Each row is a point on a landscape with many valleys, with its height.
From any point a ball rolls to the lowest of the 2 points nearest to it. It stops when none of these is lower. Distance is the straight distance between rows; heights are no part of it.
Bim: [143 121 140 173  78 169 124  96 100  79  84 162 126 121  69 174 173 177
 110 103 141 112 160  95 127 117]  h=305
leli: [137 161 109 148  75 140 170  96  89 101  74 130  90 125 110 144 156 185
 114 113 177 139 120 126 144 116]  h=600
fusu: [100 138 135  94 151 165 166 158 125  90 101 130  90 155 135 155 121  88
 136 147 175 107 184 153 141 138]  h=450
nagin: [147 168 112 180 132 145 105 163 135 138 147 165  93 181  91 127 107 102
 164  98 154 132  91  86 112 171]  h=440
Gilep: [130 127 143 160 134 117 107 151 127 124 156 160 127 105  59 146 166 142
 176 111 124 132 119 108 116 131]  h=324
Nesa: [128 100  98  90 148 134 110 165 135 121 128 129  72 118  93 115  87  93
 144 127 133 118 134 117 121 152]  h=472
kelug: [ 95 160 133 125 167 133 117 129 138 190 183 129 173 173 144 109  85  78
 101 128  93 127 118 143 127 168]  h=346
suk: [153 154 140 161 136 124 125 182  98 145 166  91 178 142 140 120 137 168
 144  78  96 163  96 147 123 136]  h=429
gop: [120 228 157 200  97 147 167  87 124  74 120 101 190 140  68 177 188 185
 117  64 156 138 117 129 130 103]  h=452
sazib: [179 127 144 167  99  93 125 153  95 122 120  88 147 130 156 105 136 226
 143  98  95 171  64 149 129  94]  h=505
gode: [144  78 108  73 131  81 125 118 110 134 166 127 189 116 183 126 132 120
 120 166  75 106 150 150 147 115]  h=451
vilon: [125  86 130 158 122 136 113 120 142 101 133 185 128 104  95 193 180 127
 162 123 135  92 161 102 135 104]  h=550
tebeb: [137  78 139 104  79 144 136 111 136 120  71 140  66 148 178 111 124 143
 116 140 172 122 122 117 130 119]  h=688
vege: [ 92 162 159 126 184 151 120 130 126 204 112 127 127 154 126  76  81 118
 100 107 109 148  91 113 101 169]  h=257
Biled: [118 186 188 184 148 151 124 150 136 106 138 116 186 149  79 182 194 151
 154  92 125 142 120 130  98 125]  h=364
dev: [141 150 139 149 158  99 105 175 132 158 183 116 173 139 115 125 134 132
 157 110  91 145 101 144 124 145]  h=366
dipu: [136 122 134 124 183 115 141 166 108 105 123 137 130 102 104 161 149 119
 164 144 119 111 180 160 122 131]  h=556
mek: [121  99 172  59 105 149 148 105 149 138 114 108 121 178 180  74  83  73
  83 148 138 127 127 116 131 151]  h=183
Fel: [122 151  71 107 117 116 193 149 106 101 119  90  86 123 129 146  86 140
 111 129 156 128 154 175 164 115]  h=295
zulo: [132 140  91 121 120 138 159 166 100 109 132 111  99 153 150 134 107 135
 115 128 162 140 144 163 158 143]  h=313
mos: [ 90 123 183 101 163 146 118 107 138 171 105 121 125 149 146  66  66 126
  90 133 135 145  91 117 105 155]  h=175
Dama: [154  74  95  42 121 102 139  96 130 126  88 117 121 118 223 133 150 104
  97 159 134 110 153 122 115 122]  h=798
Vuku: [120 100 129 157 119 115  92 131 135 144 127 170 105  76  96 108 144 150
 162 117 125 126 107 104 128 126]  h=237
tima: [101 145 127 144 168 105  91 104 148 192 186 132 200 113 118  99 112 100
 126 146 122 158  98 138 124 122]  h=469
bas: [120 178 170 180 125 134 150 150 113 112 141 127 177 157 132 177 178 153
 149 107 151 146 147 180 156 114]  h=168
pema: [156  83 119 145  68 154 124  98 115 114 101 169  95 116 144 176 174 159
 123 128 135 113 138 101 132  91]  h=554
noto: [ 88 117 164 142  88 165  98  56 171 140 105 185 116  85 121 130 177 136
  98 166 135 129 152  90 136 124]  h=953
pev: [ 96  95 117  62 126 117 111  59 160 147  78 144 126  63 170 105 151 106
 112 173 147 128 144  84 113 105]  h=884
sot: [108 112 136  51 140 165 155 155 138 105 124  92  93 137 133 128 102  68
 116 143 151 116 185 144 137 140]  h=399
fem: [126 134 126 143 105 150 134 146 105 125 135 153  97 159 153 111 121 143
 130 115 153 135 128 125 148 145]  h=254
desu: [158  80 116 107 103 137 123 100 112 120  84 147  87  88 158 165 179 165
 119 134 129 118 147 113 123 102]  h=635
gutut: [171 146 139 157 130  95 139 179  91 125 146  70 165 128 139 100 138 210
 142  88  89 166  73 142 118 114]  h=468
nade: [126  72 113  83 116 156 125 161 153 112  96 124  61 123 128  95  68  96
 140 126 138 115 119  99 132 122]  h=530
nage: [143 100  79 112 120 109 136 147 127 117 166 121 145 150 203 143 106 103
 113 149 114 112 180 155 164 125]  h=526
Kene: [141 149 122 172 141 144  99 165 145 159 146 149  94 187 111  98  57  97
 145  98 140 128  66 101 120 168]  h=384
bapi: [ 98 169 172 174 151 126  81 118 166 166 161 153 169 103  75 148 170 113
 158 126 129 158 112 133 118 130]  h=464
zevem: [133 204 149 179  72 132 175  86 115  78 110  98 163 124  79 177 185 207
 111  78 147 143 112 137 124  90]  h=477
dusu: [102 154 134 139 177 114 114 113 141 212 171 126 179 131 130  98  90  94
 103 137  95 141  99 135 120 149]  h=410
feval: [ 98 101  76  82 170  93 122  89 143 127 171 116 177 105 143 105  88  75
 117 184  88  93 151 125 143 119]  h=312
faz: [153 170 122 165 162 108 109 177 144 139 183 146 148 165  97 148 123 100
 171 112 115 134 129 135 120 160]  h=285
movo: [113  89 135  57 103 151 145 131 162 115 124  98 116 151 168 103  92  64
 105 141 139 121 158 116 148 142]  h=309
zed: [156 142 121 131  75 137 164  94 103 101  40 126  53 132 137 127 132 192
 111 121 185 144 105 141 131 106]  h=642
Narog: [122 217 176 205 130 157 156 129 132  93 132  89 197 160  74 182 206 168
 140  78 140 135 113 137 113 105]  h=418
gutam: [135 165 114 164 151 143 118 173 116 162 154 117 121 195 134 102  77 116
 120  88 109 132  92 121 120 166]  h=325
domu: [106 196 161 166 180 138 104 124 159 192 147 142 165 131  79 137 150 112
 150  97 124 157 115 114  87 158]  h=387
zadig: [139  90 124 107 119  90 101 146 114 147 184 134 170 103 154 117 121 138
 143 134  87 121 127 147 139 116]  h=491
voze: [107 125 133 116 138 154 166 136 108  96  98 141  98 141 121 174 155 123
 130 135 184 123 186 143 136 120]  h=494
zeza: [145 152 135 138 193 102 160 181 101  94 118 105 150 111 115 161 137 113
 178 145 113 105 180 192 131 115]  h=585
Kobal: [117 104 103  88 143 129 109 149 164 124 142  99  82 123  87  95  63  42
 132 143 110 105 137 120 123 138]  h=428
fop: [126 134 150 181 114 163 127 118 105  95 117 155 143 140  60 175 189 161
 135 103 157 114 158 112 129 124]  h=177
kifog: [114  78 104 148 130 107  90 116 149 144 136 170 120  56  97 116 124 127
 162 135 133 124 112  99 128 106]  h=172
nam: [166  87 104  86 115 127 146 110  95 133  83 123  83  81 177 166 162 147
 112 145 142 124 146 131 127 101]  h=696
Ved: [115 142 127 134  93 160 173 112  96  90  81 135  85 131 112 153 165 154
 114 112 196 126 153 125 134 129]  h=555
meza: [128  81 140 158  83 155 106 107 122 103 104 172 109  98  94 166 178 163
 129 116 126  97 149  79 136 103]  h=443
Mafa: [105  95  81  89 176  97 119 100 127 145 155 114 151  70 114  88  84  88
 116 172  94 108 124 119 130 121]  h=258
Bufa: [124  69  76 111 162 102  99 115 140 146 129 157 109  40 103 111 110 110
 157 147 119 117 115 102 122 107]  h=93
gasab: [116 169 201 179 147 133 137 157 123 110 135 122 178 152 116 181 203 147
 153 123 141 132 146 163 131 117]  h=266
pir: [151  91 104 128 138  86 104 160 108 141 180 132 151 118 135  98  94 132
 143 133  71 111 110 141 140 127]  h=447
vuni: [122  99  98  49 144  97 136  97 112 136 150 113 172 118 174 112 107  98
 103 172  88 103 160 135 138 128]  h=382
Sako: [147  74  92 104 103 116 135 136 135 123 144 125 118 156 203 112  90 100
  97 145 101  98 140 118 154 127]  h=571
sibi: [172 115 165 160  92  98 112 134 102 110  96 107 131 111 144 105 163 233
 145 115  90 158  69 154 104  94]  h=542
viv: [111  82  81  67 167 110 126 124 134 141 129 128 114  67 126 100  91  97
 125 150 110 105 135 108 122 117]  h=190
bilak: [127  80 104  38 123  97 127  72 164 142  78 128 133  97 200 111 131  98
 105 164 123 121 150  89 117 116]  h=844
zikaz: [160 108 149 105  81 149 144 100 122 122  39 129  52 153 169 112 133 158
 104 145 180 138 111 132 121 116]  h=690
bave: [ 97 130  95  92 164 108 116 113 142 121 184 107 155 150 130 104  78  50
 102 172  86  90 161 145 132 138]  h=360
Dakip: [102 105 187  76 126 143 133  99 145 156 104 105 127 173 170  63  67 102
  76 144 131 137 107 119 115 153]  h=64
vuze: [ 87 122 162 135 112 147  95  68 161 153 105 178 123  73 114 103 162 139
 121 163 137 139 134 108 127 118]  h=933
vefa: [126 124 139 141 115 144 112 136 126 152 151 149 123 162 173 105 101 126
 112 123 134 140 124 128 148 151]  h=187
bugiv: [ 90 160 154 150 158 114  85 115 155 175 175 143 207  91 102 131 155  93
 157 152 137 167 103 145 121 118]  h=534
rol: [151 179 153 183  59 142 150 102 103  84 104 102 150 108  89 150 193 207
 113  95 127 152  89 128 122 104]  h=511
zite: [104 129 142 117 133 142 121 127 150 162 167 140 140 169 165  97  85  86
  97 138 137 122 129 127 143 163]  h=265
Fifim: [148 158 181 168  69 157 128 122 116  80  95  96 155  96  84 145 205 214
 110 115  80 150  83 111 104 118]  h=545
bab: [124 206 101 161 128 132 173 135 104  98 127 120 124 147 119 159 130 150
 145  95 192 146 131 157 152 130]  h=139
fisa: [ 80 107 127  99 135 131  99  65 160 147 108 147 125  59 139  88 142 118
 113 175 153 134 147  92 125 112]  h=910
Zuvo: [102 112  95  97 142 119 110 131 168 129 176 106 118 153 106  96  66  27
 119 160  98 101 146 132 131 148]  h=394
furis: [155  64 133 115  83 130 131 127 152 114  92 140  83 177 209 103  88 131
 118 142 153 118 114 125 138 117]  h=648
besof: [150  46 119 113  93 103 132 122 176 115 117 136 104 178 217  92  66 107
 110 155 124 104 114 114 133 120]  h=616
ket: [128 196 132 179 129 140 172 147 104 108 152 112 149 155 127 168 148 155
 146 104 166 153 140 172 155 128]  h=78
vili: [128 115 106 103 168 133 131 161 122 111 122 140  85  99  89 150 123 101
 164 131 136 112 160 129 117 142]  h=514
tek: [159  86  86  56 130 118 148 114 126 117  91 108 102 101 218 168 139 116
 103 143 130 121 164 121 124 111]  h=760
lil: [110 194 150 148 176 153 108 138 144 199 129 134 144 144 104 115 120 122
 132  90 117 160  97 108  90 165]  h=331
vegu: [135 143 123 165 134 127 126 146 107 100 137 157 127 136  59 160 178 146
 173  95 140 128 125 105 119 142]  h=283
mab: [154 177 103 140 166 108 115 169 139 128 169 117 107 177  84 139  80  69
 146 126 102 126 137 146 112 168]  h=200
Kapas: [149 175  80 117 102  88 191 135 105 114 109  98  96 106 124 136 110 184
 127 103 160 140 130 164 157 112]  h=228
zafi: [142 159  94 147 144 126 115 170 121 147 177  99 109 195 109 120  65  73
 119 117  92 114 104 138 118 171]  h=264
rori: [169 131 181 160  86 134 114 112 102  99  72 111 116  98 111 122 185 233
 136 122  77 155  81 130  99 102]  h=577
Big: [140  93  83 126 160  86 109 155 115 128 184 126 131 120 102 107  90 101
 138 140  68  96 136 150 137 140]  h=478

For each start below, name the point where the ball stops.
bugiv => Dakip
tima => vefa
Zuvo => Bufa
Narog => ket
nagin => mab
sibi => mab
Kene => mab
Sako => Bufa
Fifim => ket
zeza => Bufa
fusu => Dakip
zed => Dakip

Call two points neighbours if one is among the 2 nearest of the other. Go from one point of each pair to the other, from neighbour to neighbour, staying as low as possible. Name the highest point that can't be avoided.
Dakip, fop => zikaz
Dakip, vefa => bugiv
mab, ket => rori
pir, Bufa => zadig
fop, Bufa => Gilep
